Points, in no order, along strands that fork, close into loops and pass close to each other.
Two points are linked if the straight distance between their rows is under 66.2. Some points are linked to none.
Tipe:  23  -3   3   5  16   1  30  11 -17 -10 -40   1  31   3  13  17   0  26 -15  21 -20   7  -6 -23
naled:  17 -35 -22   4 -21  22  36  35 -11 -11  14   1  24  17   6  18  -2  37   7  17  -6 -14 -12 -20
sabe:  10  21 -11 -13  25  13  13  -8 -20   7  10  10 -34   3   5  30  28  -3   9 -29  -6 -14 -10  46
sas:   4  29 -20  33  -9 -11  -1   2 -20  16 -13 -17  48 -20 -16  -5 -38   1  16   8  22  42   0 -46
murek:  19  28 -13  27 -15 -69   6  22  27 -18  -6  -1  37 -14 -13 -21 -23  17  16  10  -3   7  -3 -22
lavo:  11  19 -25  26  -8   2   3  -7 -36  10 -28  -9  30 -12   0   3 -25   9   1  12  20  32 -10 -31
tibup: -14 -18  31 -17 -27 -27 -13  28  16   4  35 -25   6 -23 -14  -3 -24   4  15   2  24   1  -4 -47
Poku:  23 -14  -5  21 -23 -23  41  29 -14 -33 -15 -17  33  13   5   6 -11  29   8  19 -19 -13 -15 -50
duna:  28 -14 -29   7 -11   7  22  42  -3 -19  11   9  35   6   1  12  11  28   5   9 -20   5 -11  12
saz:  15  28 -21  -2   7 -14  -7   3   9 -17   3   4   7  -8   3 -23  12  20 -13  -9 -22  14   2  38
kuv:   7   8  -1 -25  35  52   5 -22 -25  12 -10  -3 -17  13  33  65  32 -17  13 -19 -21 -28 -24  31
muz:  -9   2   4  -6  11   3  -7  -4  12 -11 -11  -5  13 -12  -4  -7  -2  13   2   9  18  19 -10  -4
Nek:   6   1   6  -6  14  23  35   0   5  14   8 -10 -12 -17 -14  -2 -19   0  26 -10  24   0  -9 -14
nim:  13   8  10  32 -14 -43   7  21   6 -14 -12 -30  62 -19 -21   3 -36   8  31  -2   7  30   4 -61
Rikek: -31 -10 -17 -15  -9  30   0 -15  -8  35  -5  -5 -31  13   7  -5  14 -10   7   6   5 -14  10  16
vone:  14   8   3 -25  27  21  14  -1 -26   5   8  16  -9  17  30  16  28   9 -23 -11 -43 -15  -9  42
sek:  18   1  -4   7  22   1  34  12   4 -11 -22  -6  48  -5 -13  11 -16  30   4   1 -19  21  -1 -26
Nuf: -19  11 -21 -16  21  34  -8 -38 -19  21 -28  -1 -10  12   8  42  27 -30  17 -23 -20  15 -12  16
zaz:   9 -17  42 -11 -14 -59 -24  14  38   2  20   2 -34 -11  20 -56 -24  -8 -27  -4  -5 -41  24  -8
Kefis:  -1  10 -15  22  -2 -27  -1  12   8  17   6 -17  58 -13 -24   1 -37   4  27  -3   8  36   3 -49
buso:  -7   2  34 -10  21 -11  -6 -41   2  -4 -12  15 -31   7  15 -31  18 -27 -23 -25 -11  -5  25  28
Fel:  16 -22   0   5  -1  18  -7  16 -25  -4  -9   0 -13   5  11   2  14  -2   5  28  20 -37 -27  -2
liri:  15 -27   2  13 -16  22  46  24 -17  -5  11  -4  29   2 -10  18 -27  27   7   7  11   7  -4 -34
muvig:  13  12   6   6   3 -52 -27   6 -13  -2 -13   5  22 -12 -16 -13  14  -1   8   5   3  18   0 -17
Lizun:  -9  -8  51  21  28  23  -3 -22 -21 -13 -15  20 -19  20  20 -26   9 -28 -45  22  13 -58   5  -2
vekup:   1  11   4  -3   4 -30 -10  -7 -18  -9  -2  23 -21  10  10 -34  -4   8 -43   5  -6 -22  -8   2
kol:  27 -11 -32  34 -30  -2  32  33  -2 -26  22   1  55   7 -14  37 -26  32  23   2   7  22 -12 -32
gaf:   3  20  -6 -12 -17 -56 -18   8  24  -3   4  -1  12 -13  10 -38 -22  15 -20  -5  -9  12   4  -5
ligas:  -1   7  11  -1  36  42  -8 -47 -27  -8 -22  -4 -41  24  39  33  17 -42 -15  -4  -8 -53 -20  36
kon:  12   8   5   1 -18 -66  -1  27  32 -21  17   2  18 -19  -7 -34 -13  12   2   3 -26   4   3 -10
tibi:  34  11   1  17  14  -6   7 -12 -34   3 -46  26 -11  -5   4   6   2   0 -24  13  12   0  -3  -6
feg:  14  -3  36  10  16 -27   9   5   2 -26 -19  10  19   5   5 -12  13  17 -34  29  -5  -5  12  -9
zovu:  16  -8  -1  22 -32 -49  10   4  -8 -27 -10  22  -8  15   9 -36 -12   2 -16  26  -4 -43 -16 -15
nof:  -1 -16  21  34 -44 -63 -13 -13  12 -39 -29   0  -8 -16  11 -40 -31 -16 -17  25  18 -17 -13 -33
Nal:   3   0 -31  -7   8   2  -8  22   5 -11  31 -10  34  -9 -33  15  -3  17  20 -21  -8  27 -13   2
bot:  -4  20  10 -10  21  18  17 -48  -3   5 -28   1 -26  -4  12  -7   7 -30  -4 -15  12   7   6  21
Lekug:  16   4 -18  -9  33  10 -25 -16 -26   2 -21   5 -18  17  32  37  34  -7 -16 -11 -19  -3 -18  43
Tadid:  -4 -16  39  -8  -1 -24 -29   6  -5   8   4  -3 -22 -10  -4 -29  10  -7  -5   9   7 -15   6 -19
fole: -27  10 -36   5  12  44  -7 -22   9  23  20 -13  25   6 -35  36 -19  -9  23 -31  13  46   6  -6
dafet: -10 -11  13 -16   4   9  28  19 -15  17  13   9   8  13   6  -2  -9  23 -16  14 -13 -14   0 -23
mel:   5   7  26 -23 -11 -49 -20  17  40   2  31   5 -32 -16  10 -45  -8   4 -13  -9 -22 -24  21  15
zigiv:   2 -10  18  21   6   3 -27 -25 -11  -7 -24  34 -38  21   6 -24  14 -24 -41  11   3 -23  11  19
tupo:  22  23  14  35 -16 -66  21   3  12 -27 -29   1   9  -8   2 -17 -25  15 -16  23  -2 -15  -5 -53
mogim: -12  -5  54  13  13 -18 -22 -21  11 -14  -6  38 -26  24   6 -37  -4 -20 -56   3   5 -47  22  -6
pefo:  12 -15  47   8 -12 -49   2   6  23  -2  -4   4 -21 -14  12 -50 -29  -5 -25  10   5 -33  21 -36
naker:   0 -27  46   0 -25 -26 -14  22  -8 -10   0  -6   7 -11  -2 -14   4   2   7  23   5  -5   3 -35
voti:  15  10 -47  29   4  -1 -14   7  -9   6  -9 -16  60   1  -8   5 -12   1  20   0  20  33  -1  -3
zez:   8  -5  13   1  17   6  24  -1  10  18   1  -9  17 -21 -33   2 -19   1  30 -14  15  22  11 -28
kedos:   1 -14   3  14 -33 -35   4  27 -26 -27   1  -7  19   3   9  -1  -2   9   0  35  10 -15 -33 -33
zute: -16  -6  10  -9   4   9 -12 -14 -18  23 -11 -16 -13  -2   1   4  30 -13  14 -16   2  25  29  10
teti:   9   6  19  24 -30 -12   1  -3 -12   2  -5 -12  -6 -26  -9  -9 -14   2   7  27  45  12   1 -26
gukit:   1 -19   2  -6   0   4  12  17  13 -11  24 -23  -9 -15  -5 -23   1  19  16  -6  17 -14  -3  16
Suri:  17   4  11  34 -27 -55 -16 -23 -10 -36 -23   7  -7 -19  -6 -31 -26 -16 -21  17  28  -5  -8 -23
lopo:   8 -31 -21   8 -14  49  31  18 -17   9  13   5  23  11 -17  36 -24  16   5  -1  12  19  -1 -19
Mudab: -35   2  -6 -37  -5  16   0   6  25  23  51  -9  -3  -2 -20   0 -10  11   5 -34 -27  23  10  16
nupon: -25  35  19 -19  18  27   1 -38  15 -22   0  -8 -46  30  30  22  54 -43   8 -28 -35 -39  -4  53
nosor: -17 -23  15 -16 -15 -15 -12  35  39   1  45  -9  16 -15 -25   3 -18   9  22   1  13  10   5 -26
geso:  -5 -11  -3 -11  20  43   3  -6  -6   0   2   5 -19  20  16   5  26  -5   0  13  -9 -40 -10  34
Ses:  -3 -14  25  -2 -22 -16  26  41  -2 -12  36  -4  23   4 -10  -4  -4  38  -3  18  -7 -12  -5 -37
vazik:   9  19 -14  32 -45 -25  -3  10 -30   8   1 -18  40 -23  -8   5 -34 -15  27  23  26  30 -12 -53
kinen: -21 -15  -8  -6 -16  51  11   1  -2  46   5  16   6   7 -11  20  -2  -6  14   6   9  21  16 -15
godar:   6 -11 -16  -1 -11 -18 -22   6  -7   0 -11   4 -12   0   2 -22  18   3  -2   2   5   0   3  20
puz: -17  21 -34   3  -5  23 -18   2  19  15  52  -1  20   3 -34  22   2  10  14 -44   4  55  30  14
tupog:  -5   0   6 -13 -40 -73 -17  23  50 -12  15 -15   7 -30  24 -27 -45   3   1   6  -8   1   5 -29
gufaf: -12 -14  34 -31  20   0  19   2  20   5   7  -8  -7 -10   0 -24 -11  -2   4 -12 -12  -6  10 -12
tuka: -21  19 -10 -11   9  20 -14 -14   8  -2  -3 -23 -31   9   5  33  46 -16  17 -26 -13  16  18  59
rafad: -25   4  43   4  26   4 -18 -16  11  -9   8  17 -25  16  17 -35  12 -17 -42  23   7 -50  12   7
fis:  12 -10   6  16  -6 -26  -7   6 -14 -24  -2  24 -16  20  13 -33   0   7 -45  28  -3 -42 -19  -4
Begi:   2 -10 -15 -11   6  38  15 -11  -9   1 -17  -8 -10   1  22   2  -3  12 -15  11  14  -3 -10  17
tis: -14   7  17 -11   0 -23 -31  -5  25  -3  15  14 -42  16   1 -40  22  -8 -11  -4 -16 -23  23  41
Vati: -25  39   3 -34   7 -10 -13 -12  38  15  23  -1 -39  -9   0 -21  15  -7   8 -23 -43   1  18  48
kul: -17 -21  20   1 -11  -1 -32  12 -18  13   5 -12 -22  -1  -7 -16  24  -7  11  23  27 -13   3  -3
nufev: -31  14 -18 -37   4  35  19  -5  17  10  50   2 -16   6  -9  14  -1   1  12 -36 -29   8   5  31
Famob:   5 -14  35  23 -39 -21  27  10   5  -9  -7 -28   6 -18   2 -29 -38   3   7  35  21 -20  -2 -63
bosad: -20   0 -40   4  11  43 -18  -7   0  24  -8  -1  21  -1 -25  37  -5 -12  31  -3  12  41  -2 -10
vubin:  -2   2 -15   6 -30 -24   4  31   2   2  30 -10  19 -10 -13  -5  -6  12  20   2  12  14 -12 -19
sib: -24  17 -39  -2  18  37 -10 -19   6  12  16 -18   3   3 -29  39   4  -9  41 -47   7  44   8  27
rupe:  16   7   4  25  10 -27   0  -9  14 -26 -42  19   2  -3  -4 -27 -12  -3 -15  35  15 -14 -19 -23
tozi:  16  -7 -36   7  -3  28  -9  18 -32   8  -2  -6   0  -4   2  38  -2  17   5   8  27   3 -31   0
Bivif:  -1   0   9  17 -21  12 -21  -5 -10  16 -22 -18   5 -30 -10  -6  -4 -17  12  25  34  26   7 -14
zupuv:  15  22   2  19  13 -42  21   6  11 -20 -24  15  11  -4 -10 -21 -18  16 -19  15   2  -9 -16 -26
guv: -12  -9 -15 -25   0  47  22  14   3   9  26  16   7  14   1  22   6  19  -1  -6 -14   9   3  18
Zek: -23  16  39 -31  23  -5  -5 -21  52  -4  18   8 -32  -7   8 -39   4 -23 -11 -15 -35 -29  18  35
til: -12 -17  37 -35  24  14   9  17  33   0  34 -15  -1  -9 -15  -9   2  10  16 -16 -17 -16   3  -3
Fub:   7 -14  12   1  33  37   4 -32 -19  -6 -39  17 -12  20  33  13  10 -23 -42  20  -3 -24  -9  17
Penon:  11 -17 -46  -1 -14  43  11  24   2  12  29  21  25  15 -21  48 -11  29  -1 -10  10  17  -7   2
lof:   4   1  -3  -5  32  22 -21 -20 -19   6 -20  -1 -33  19  12  35  47 -23   1  -1   4  -9   0  41
roku: -29  40   6 -32   8  38  10 -25   2  -2   9   2 -23  21  33  35  49 -26   7 -29 -38 -12  -3  54
fur:  18  30 -34  31  -2 -15 -18 -19 -32  15 -38   3  16  -7   5  -3  -6  -3 -13  15  22  28   4  -2
dube: -14   6 -11 -20 -21 -60 -35  17  50   5  15  -9   5 -30   3 -27 -31  -2   0  -4  -1  16   6 -18
Gep:  -6   4 -52  -9  11  13 -21  12 -13  18   6  -1   7  12 -19  28  14   0  17 -22  -9  23  -4  21
Sen: -11 -26 -13 -13  -8  72  23  -5   1  28  17  18  17  14 -14  46 -15   8   1  -8   9  21  10 -18
Gumi: -13  -2  31  -5  27  33   5 -32 -26   0 -28 -13 -29  -4  12   1   8 -25  -7   7  14 -11   4   7
nopu:   8  -5  23  -9  29  16  33   0 -27   0  -5  17   4  15  22   3   5  17 -30  21 -16 -34  -5  -9
vegu: -28   8  13 -27  20  45  21 -29 -17  11 -14  -3 -22  21  35  42  32 -25   1 -10 -11 -19  -8  17
Bugev:  -7   2 -10  -1  -3  -7  21  10   6   3   3 -15  48  -4 -15   5 -22  24   9  -8  -9  37  10 -37
pubaf: -10  11 -38  -6 -15 -10 -24  29  26 -10  50 -14  37 -17 -29  -5 -16  20  18 -22  -8  35  -4   9
garas:   6   2  12   8 -33 -68 -27  -3  22  19 -10  -6   3 -31  11 -31 -37 -12  -7  17  17   4  13 -49
guve:  20 -25 -14   1  18  30 -10   7 -28   9 -18  10  -8  23  19  11  24  -4 -17  22   2 -40 -19  17
Robi:  15  23 -39  24  15 -23 -22   9   0   5  -5  -3  54  -3  -2  -8   4   4  11 -12 -10  35   5  16
nemu: -12  20   7 -11  22  30  -7 -44 -12 -19 -12  -7 -43  35  43  30  45 -50 -13 -33 -22 -46 -11  46
mukit:  11  -2 -39  -1  16  54   7 -17 -21  25 -19  -8  -1  -2  30  60  -4  -6   1 -16   4  21 -13  26
zakir:  11 -22  12  10 -24   2   2  23 -26 -15   0  -6   5   9  16 -10   2   5  -5  42  16 -35 -29 -20
faro: -13 -13   5  -9   6  27   5   6  24  14  23  -7  12 -15 -47  17 -13  -6  42 -17  14  18  11 -21
Notu: -14   9 -15 -28   9  50  21  -6   9  12  37  13 -20  17   8  31  20  -6  23 -27 -21 -19  -6  47
Kekup: -11  21 -15   6  16   0 -19 -20  -5   5 -16 -15 -57  16   5  21  46 -18   8 -15   5   2  16  48
mebo:   0  -1 -50   0  -5  48   0  -1  11  -2  54   0  33  15 -35  29 -15  11   6 -52   0  46  18  19
Vano:   2  -7   1   0 -35 -26  33  47  24 -32  42  -2  32   8 -10  13 -23  44  12   9 -18 -11 -21 -44
Tid: -14 -22  -5  -5 -11  11   2  23  46   1  49   1  18 -11 -48  10 -21  11  25 -20  11  26  14 -19
gefu:  16  -1   2   4   7 -19  41  16  15  -6   6  15   0   3   0 -34 -13  21  -9   3 -25 -21  -2   6
zavob:  11   3 -16   1  20  49  12 -28 -25   6 -27 -11 -18   1  30  35   4  -8  -5   3  10  -4 -11  26
Mosaz:   6   3 -28  16  -9 -30  -2  16   6  -6  -2  21  22   3  -3   0   5  21  -4  32   1   7 -18  -3
buva: -13   7  -5 -17  17   1 -11   0   3  17  24 -13 -21 -16 -29  -4   8  -5  29 -31  -2  11  -6  15
Moke: -38  28  -4 -36   2  14   3 -14  20  17  35  -9 -43   4   2  -1  18  -6  18 -37 -30  -1  12  46
Zov:  38 -14 -30  27  -7  12  35  40   2 -14 -11   3  44   7  -8  48 -20  37  15  17   4   8 -20 -31
Laro:  12  15  34   0  27  -3  -2 -27   3 -28   1  34 -20  15  11 -24  11  -4 -54 -19 -25 -27   4  45
sutap:  -5  -5  34 -14  14 -36 -26  -1   9  16   8 -14 -15 -29 -11 -18  -4  -8   3 -10  13   4  14 -21
gemun: -27  -5 -22 -16  -7  45   1 -16 -12  42  -1   1 -13  13   8  25  10  -2   2  -7   5  15  10   7
nul:  12 -11   1  12   8  18 -18 -15 -14 -15 -20  22 -36  30  26  -5  24 -13 -41   9   8 -37   9  48
Did:  -8 -20  13  15 -22  16  24   6  -1  -4 -17 -16   8 -13   5 -24 -27  10  -6  34  19  -8  -5 -43
rovap:  -5  23 -30   7  -2 -27 -16  20  25   7  15  -4  43 -10 -14 -22  -6  17   9 -16 -16  32   7   4
guguv: -16 -22 -10 -27 -13  31   7  23  13  13  30  10  20   5 -25  21   7  23   6 -10 -19  14   3  -6
Dat:   8  -7 -38  -2 -15  -4 -18  16 -31   7   5 -13  -7  -2 -14   4   0   6  10  -2  19  -2 -33   4
ditet: -16   0 -29   8 -11  16 -10  12   5  17  -1   5  26 -11 -29  22  -6   3  23  16  23  28  -5 -19
tur:  -1  -5   9   7   4 -12  21  11   5 -10 -30   9  24   6   7 -12   7  27 -16  30 -18   9  12 -18
Mimin:  22  -6 -16  -1  21  19  22  -3 -12  -5 -24   3   5   2  32   6   4  16 -14  -5 -17  -2  -3  23
bubo:  21   7  38  -6  35   5  13 -18 -12 -23  -3  36 -12  30  34 -18  29 -16 -44 -11 -40 -38  11  42
rizar: -13  -1   6 -28 -19 -30 -13  22  31  13  44  -9 -20 -13  10 -41 -14  14  -3  -8 -11  -5  13  10
tuzuv:   4   8 -21 -28  20  55  11  -4  -8  14   6   7 -10  15  34  83  28  -8   8 -25 -27  -7 -16  39
dolep: -10   8 -27 -18  20  14 -13  17   6  10  31  -7   9  -5 -38  23  14   7  31 -25  -6  19  -3  19
Vivaf:  -6  17 -40  28  16  19 -13  -1  -3  24   2 -10  57  -7 -20   7 -18 -14  28 -15  26  51  19  -9
Bom: -10 -14  58  11  24  20 -14 -39 -13 -16 -13  23 -26  31  20 -21  13 -44 -45 -14   0 -47  17  15
demuk: -38  -4  17 -23  19  63  17 -19 -11  16  13 -19 -21  15   7  37  25 -15  16 -12  -1  -8  -6   9
vafi:  -3  -8 -44  -6   2  71   2 -10   8   5  44  13  16  20 -22  65   3   2   7 -37   2  39  17  21
sigek:  -2  30  13   3  19 -25 -17 -27  24   9  -7  19 -28  -8 -10 -21  20 -12   1  -1  10   6  16  23
teru:  44  -4 -20  21   3  -4  -3   9 -36   9 -44  23  10   0   8  34   6   2 -14  31   7   0 -16  -6
geze:   1  -1  45  -4  17   9   5 -49 -19 -13 -32  10 -29  18  26 -28  13 -30 -39 -14  -3 -20  22  18
fetul:   0   8   0  -2  -8 -54 -17  -9  -4 -17  -6   0 -11  -1  11 -42 -20   1 -43   2   2  -2  -6  -5
mil:  -3  -4  23  -8 -11 -31 -25  11  23   8  18 -24  -8 -36  -8  -9 -16   5  14   1  36  16  13 -16
pim: -23  18  -5 -15  15  35  22 -37  15   3  -7 -13 -24  -4   7   5   9 -12  15 -26   8   4   6  28
durod:  27 -19  47  22   4 -40   3   7  10 -27   2   7  -4   3   5 -43   8  -3  -9  11   7 -32   8  -2
Meni: -11  20   6 -35  13  28  10 -15 -13   6   9  12  -2  19  23  15  33  -9  -6 -19 -47   4  -4  41
momi: -32  -2  -9 -14 -12 -16 -16 -10  -2  23  -8 -13  -7  -6  -2 -22 -21  -2 -11  17  10  11 -15 -29
noke: -29   8  24 -23  16   5 -14 -20   7   5   0 -22 -31   3   1   9  37 -20  17 -28  -7  10  22  29
tonu: -10  -4   0 -24  16  39  22  12   9   4  22   7  -8  18   9   1  17   6   6  -1 -19 -24  -6  31
tobup:  -2 -23  34   2   1 -49 -19 -14  20 -35 -11  12 -14   1   0 -57 -32  -9 -43  -4 -15 -33  -6 -13
rudu:  34 -11 -18   6   1   8  -2  26 -25   5 -14   7  19   4   4  39   0  10   7  25  10  -2 -33 -12
Vupuf:  10  -1 -16  -5   1  19  16   5 -23  25  -1   0  22   2   1   7  -4   9  11 -14  -6  20   6   0
rut: -13  18 -37 -11  26   8 -19 -21 -17  27  -2  -5 -12  11 -19  30  20 -17  27 -31 -20  17  -4  21
Rav: -12 -11  49 -32  21 -11   6  -4  44   1   9  -5 -20 -13   9 -43  -6 -11  -6 -15 -29 -20  17   7
ruzad:   1 -10 -22  16 -30  15 -15  22   2   0  30   9  43  -1 -37  40  -4  19  18  11  31  39   0 -24
Zifoz:  14  22 -35  23 -11 -43  10  14   6  -3 -14  12  40  -1 -14  -3 -18  15  15  19  -6  11 -14 -30
zan: -27 -18   4  -6  -6  20 -19 -22   6  10 -20 -21 -36   6   7 -26  12 -22  -2   5  10 -16   9  15
pafe:  14  -5  12  25   5 -28 -30 -33  13 -22 -44  33  -4  -2 -16 -30 -15 -18 -33  20  13  -3  -2  -7
gipes:  12   0 -22  -7  -3  -1   1  27   8 -26  13   4   8   0   4 -11  18  32  -6   5 -17   3 -15  32
sokam:   2  -8 -11  13 -28 -44 -27   8   6 -13  -5 -13  -7 -12   5 -26   5  -1  11  11  16   6   2  13
lonev:  11 -14  23  31 -45 -70   5  -1   1 -44 -13  11   1   7  15 -32 -24 -12  -8  32   1 -38 -18 -29
gunag:  -6  -4   9  -3  15  42  -6 -19 -31   7 -34 -15  -8 -21   3  14   6 -15   2   7  21  19   3  -5
Ninar:   3  -4   8  -1 -14 -58 -19  23   2 -20   3  -8  35 -12  -6 -10   1   2   9  15  -3  15 -24 -34
vemus:  41   5 -21  39 -10  -3  31  27 -24  -6 -25  -1  45  -5 -13  45 -27  20  11  25   5  15 -10 -52
totu:   8 -15  19   6  -4 -19  12  -4  -8  21 -16   7 -17 -12 -14 -38 -21 -24   7  20  10 -22   7 -35
rado: -20   5 -28 -10  13  43 -11  -2  -3   7  10 -12 -23  24   5  59  39   0  11 -25  -5  10   6  45
Det: -15 -18  19 -15 -12   4  16  32  10  12  30   6  17   2  -8   0   0  29  -2   7 -18  -1   9 -24
Buza:  19   6  24 -11  37  12  12   1 -21  -9  -4  15 -10  22  32   1  23   0 -32   3 -29 -41  -4  26
Dar: -20  20 -28  -5   9  41   8 -28   7  17   5 -14 -15  -3  -6  28   4 -15  29 -34  20  23  10  33
Ris:   3 -12 -45 -14 -10  56  13  18  11   7  29  18  16  15  -1  45   3  29  -7  -8 -15  26  -4  28
vol: -17   0  -5 -25 -15  -8  -6  12  30  24  28  -9  -5 -12  -7 -23  -9  14  12 -19 -17  15  15   3
fiva:   2  16  -4 -13  28   9   3   0  -1   7   8   8 -27 -12 -18   4  18  -4  16 -19   8  -6 -10  25
nimi:   0  20 -26  -2  10   4 -12   2   1  14  16 -10   4  -5  -6   1  21  -1  25 -33  -8  39  29  52
zeza: -14 -11 -31 -12   6  64   2  -4  14   3  25  -4  -9  14 -16  57  20   3  22 -34   0  16  10  41
rera:  10 -16  54  10 -36 -51   9  15  10 -11   4 -21  -9 -23  11 -23 -37  -8   1  28  18 -32  -5 -61
keze:   0 -21  18  -2   1  54  30   4 -17  13  -6   4  -2   0  -3   6  -2   0  13  23  20 -13   3 -18
virud:  15 -15  36   8 -30 -54  -8   8  24   5 -10 -12 -13 -33   7 -32 -33 -20   2  13  19 -16  18 -47
bages:  35  -7 -10  41 -29 -38  13   2 -20 -25 -31  23   3   9  16 -16  -4   1 -14  31   8 -20 -11  -6
ruf:   9   3   9  31 -33 -35 -21 -14   0 -18 -15  -9 -17 -17  -1 -22  -1 -11   6  12  40   3  -2  -2
Feri: -17 -17  33 -11  20  55  17   2 -19  16   1   1  -5   8   4  20  19 -12   9   5   9 -25  -1  -4
mag:  -7 -19  22   2 -29 -52 -14  19  -4  -8  -2 -10   7  -9  -4 -16  -8  -5  12  30   3  -7 -25 -49
Dun:   5  -5  22  11  10 -13 -13 -40  -1  -5 -42  39 -19   9  -4 -25   1 -26 -31   5   0  -9   6  -2
nuvip:  18  23  -9  20  15 -21   4 -10 -13  15 -31  14   6  -6   0  -8  -4  -4  -6   5  14  11   8   3
fabu:  12  17 -21  -5  26   5  18 -19  -1   2 -34  18  15  -1  13   5   8   2  -9 -10  -6  12  -1  12
rulug:  -6 -27  -1   4 -28  16  -1  30 -12  -1  21   5  13   2 -16  22  -6  15  19  32  27  -3 -22 -31
Zul:  -6  31  28 -27  15  -1   0 -20  30   1  29  12 -33  -7   9 -32  16 -15  -4 -19 -47 -14  18  60
gapap:  11  -4 -17  14 -34 -25  35  34  -3 -24  13 -11  47   2  -5  16 -24  38  14   5 -10   4 -15 -43
gam:   5  29  -8   6  14 -19 -29 -26  -1   0 -12   7 -43  -1  -8   1  34 -13  -8  -9  10   5  10  41
puno: -11  13   4  -2 -23 -36 -25 -11   4  21 -15  -8  -6 -22   1 -33 -38 -14 -13  15  17  14   3 -37
pogog: -14  -2   0  -2  -5  24 -25 -16 -17  23 -14 -26  -2 -15 -12   8   5 -10  15   1  18  37  14  -6
bif: -21 -13   8   4  -1   4 -39 -34   0  14 -39 -19 -35  -8 -10 -24   1 -32   1   7   8  13  11   4
kamag:   5  19 -15 -15   4   7  -4   3  -2  -3   7  -6  -3  -3   5  -6  28   8   3 -23 -18  13  13  58
Fesus:  -6 -24  29   9 -16  40  19   3  -1   7  -6 -20  -7 -18 -11 -13 -20  -5  12  32  27  -7   5 -30
Ved:   4 -16  -8   6 -12  -4 -29   5 -20  -7 -10  -1 -36  28  16 -18  31  -1 -21   7   0 -19   9  37
fifaf:   9   5  22  27 -25 -26  23  23 -15 -19  -8 -30  33 -20 -10   5 -28  18  12  18   9  17  -6 -61
Pudil:  19  18   8  35 -21 -67  22   5  27 -33 -16 -13  28 -22   0 -17 -37  17  18  14   5  -2  -3 -47
feli:  35  -7  -8  24 -22 -10  23   7 -24   4 -22  11   4   2   6  -6  -7  10   5  27  13 -12  -3 -17
feb:  17   3  28   2  17 -28  -8 -23   4 -40  -9  33 -15  20  -6 -44  -5  -6 -53 -18 -30 -15   9  25
lek:   2   8 -47  -7  14  44 -10  -5 -21  25   2  -3   9  10  -3  64   5  -1  10 -23   3  20 -10  21
duvup: -21   1  20 -15  26  -2 -18 -23   3 -10  -5 -11 -28   1  13 -15  24 -12  -7 -19 -17   1   9  29

A piece is two or more points that can be reached from each other along the links. Count, over all rows, the pieces, the separate loops (a circle has one, a figure eight two, a Y none), the forks (points with three links) and the tips (points with one).
pieces => 3
loops => 1
forks => 23
tips => 27

How many points has the smallest loop of links through each point below? Write - if it is on no loop.
Ved => 22
bot => -
puno => -
teru => -

Name the points in between on the shortest way along the links from the first point to the second, in order.
lopo, Tadid => Penon > Ris > guv > tonu > geso > guve > Fel > zakir > kedos > mag > naker
tozi, Nuf => rudu > teru > tibi > nuvip > fabu > Mimin > Begi > zavob > mukit > lek > Gep > rut
feb, Ris => Laro > bubo > Buza > nopu > dafet > Det > guguv > guv
zupuv, rafad => rupe > pafe > Dun > zigiv > nul > Ved > godar > sokam > ruf > teti > Bivif > pogog > zute > noke > duvup > buso > geze > Bom > Lizun
garas, gipes => virud > pefo > zaz > mel > rizar > vol > Mudab > nufev > Notu > tonu > guv > Ris > Penon > lopo > liri > naled > duna
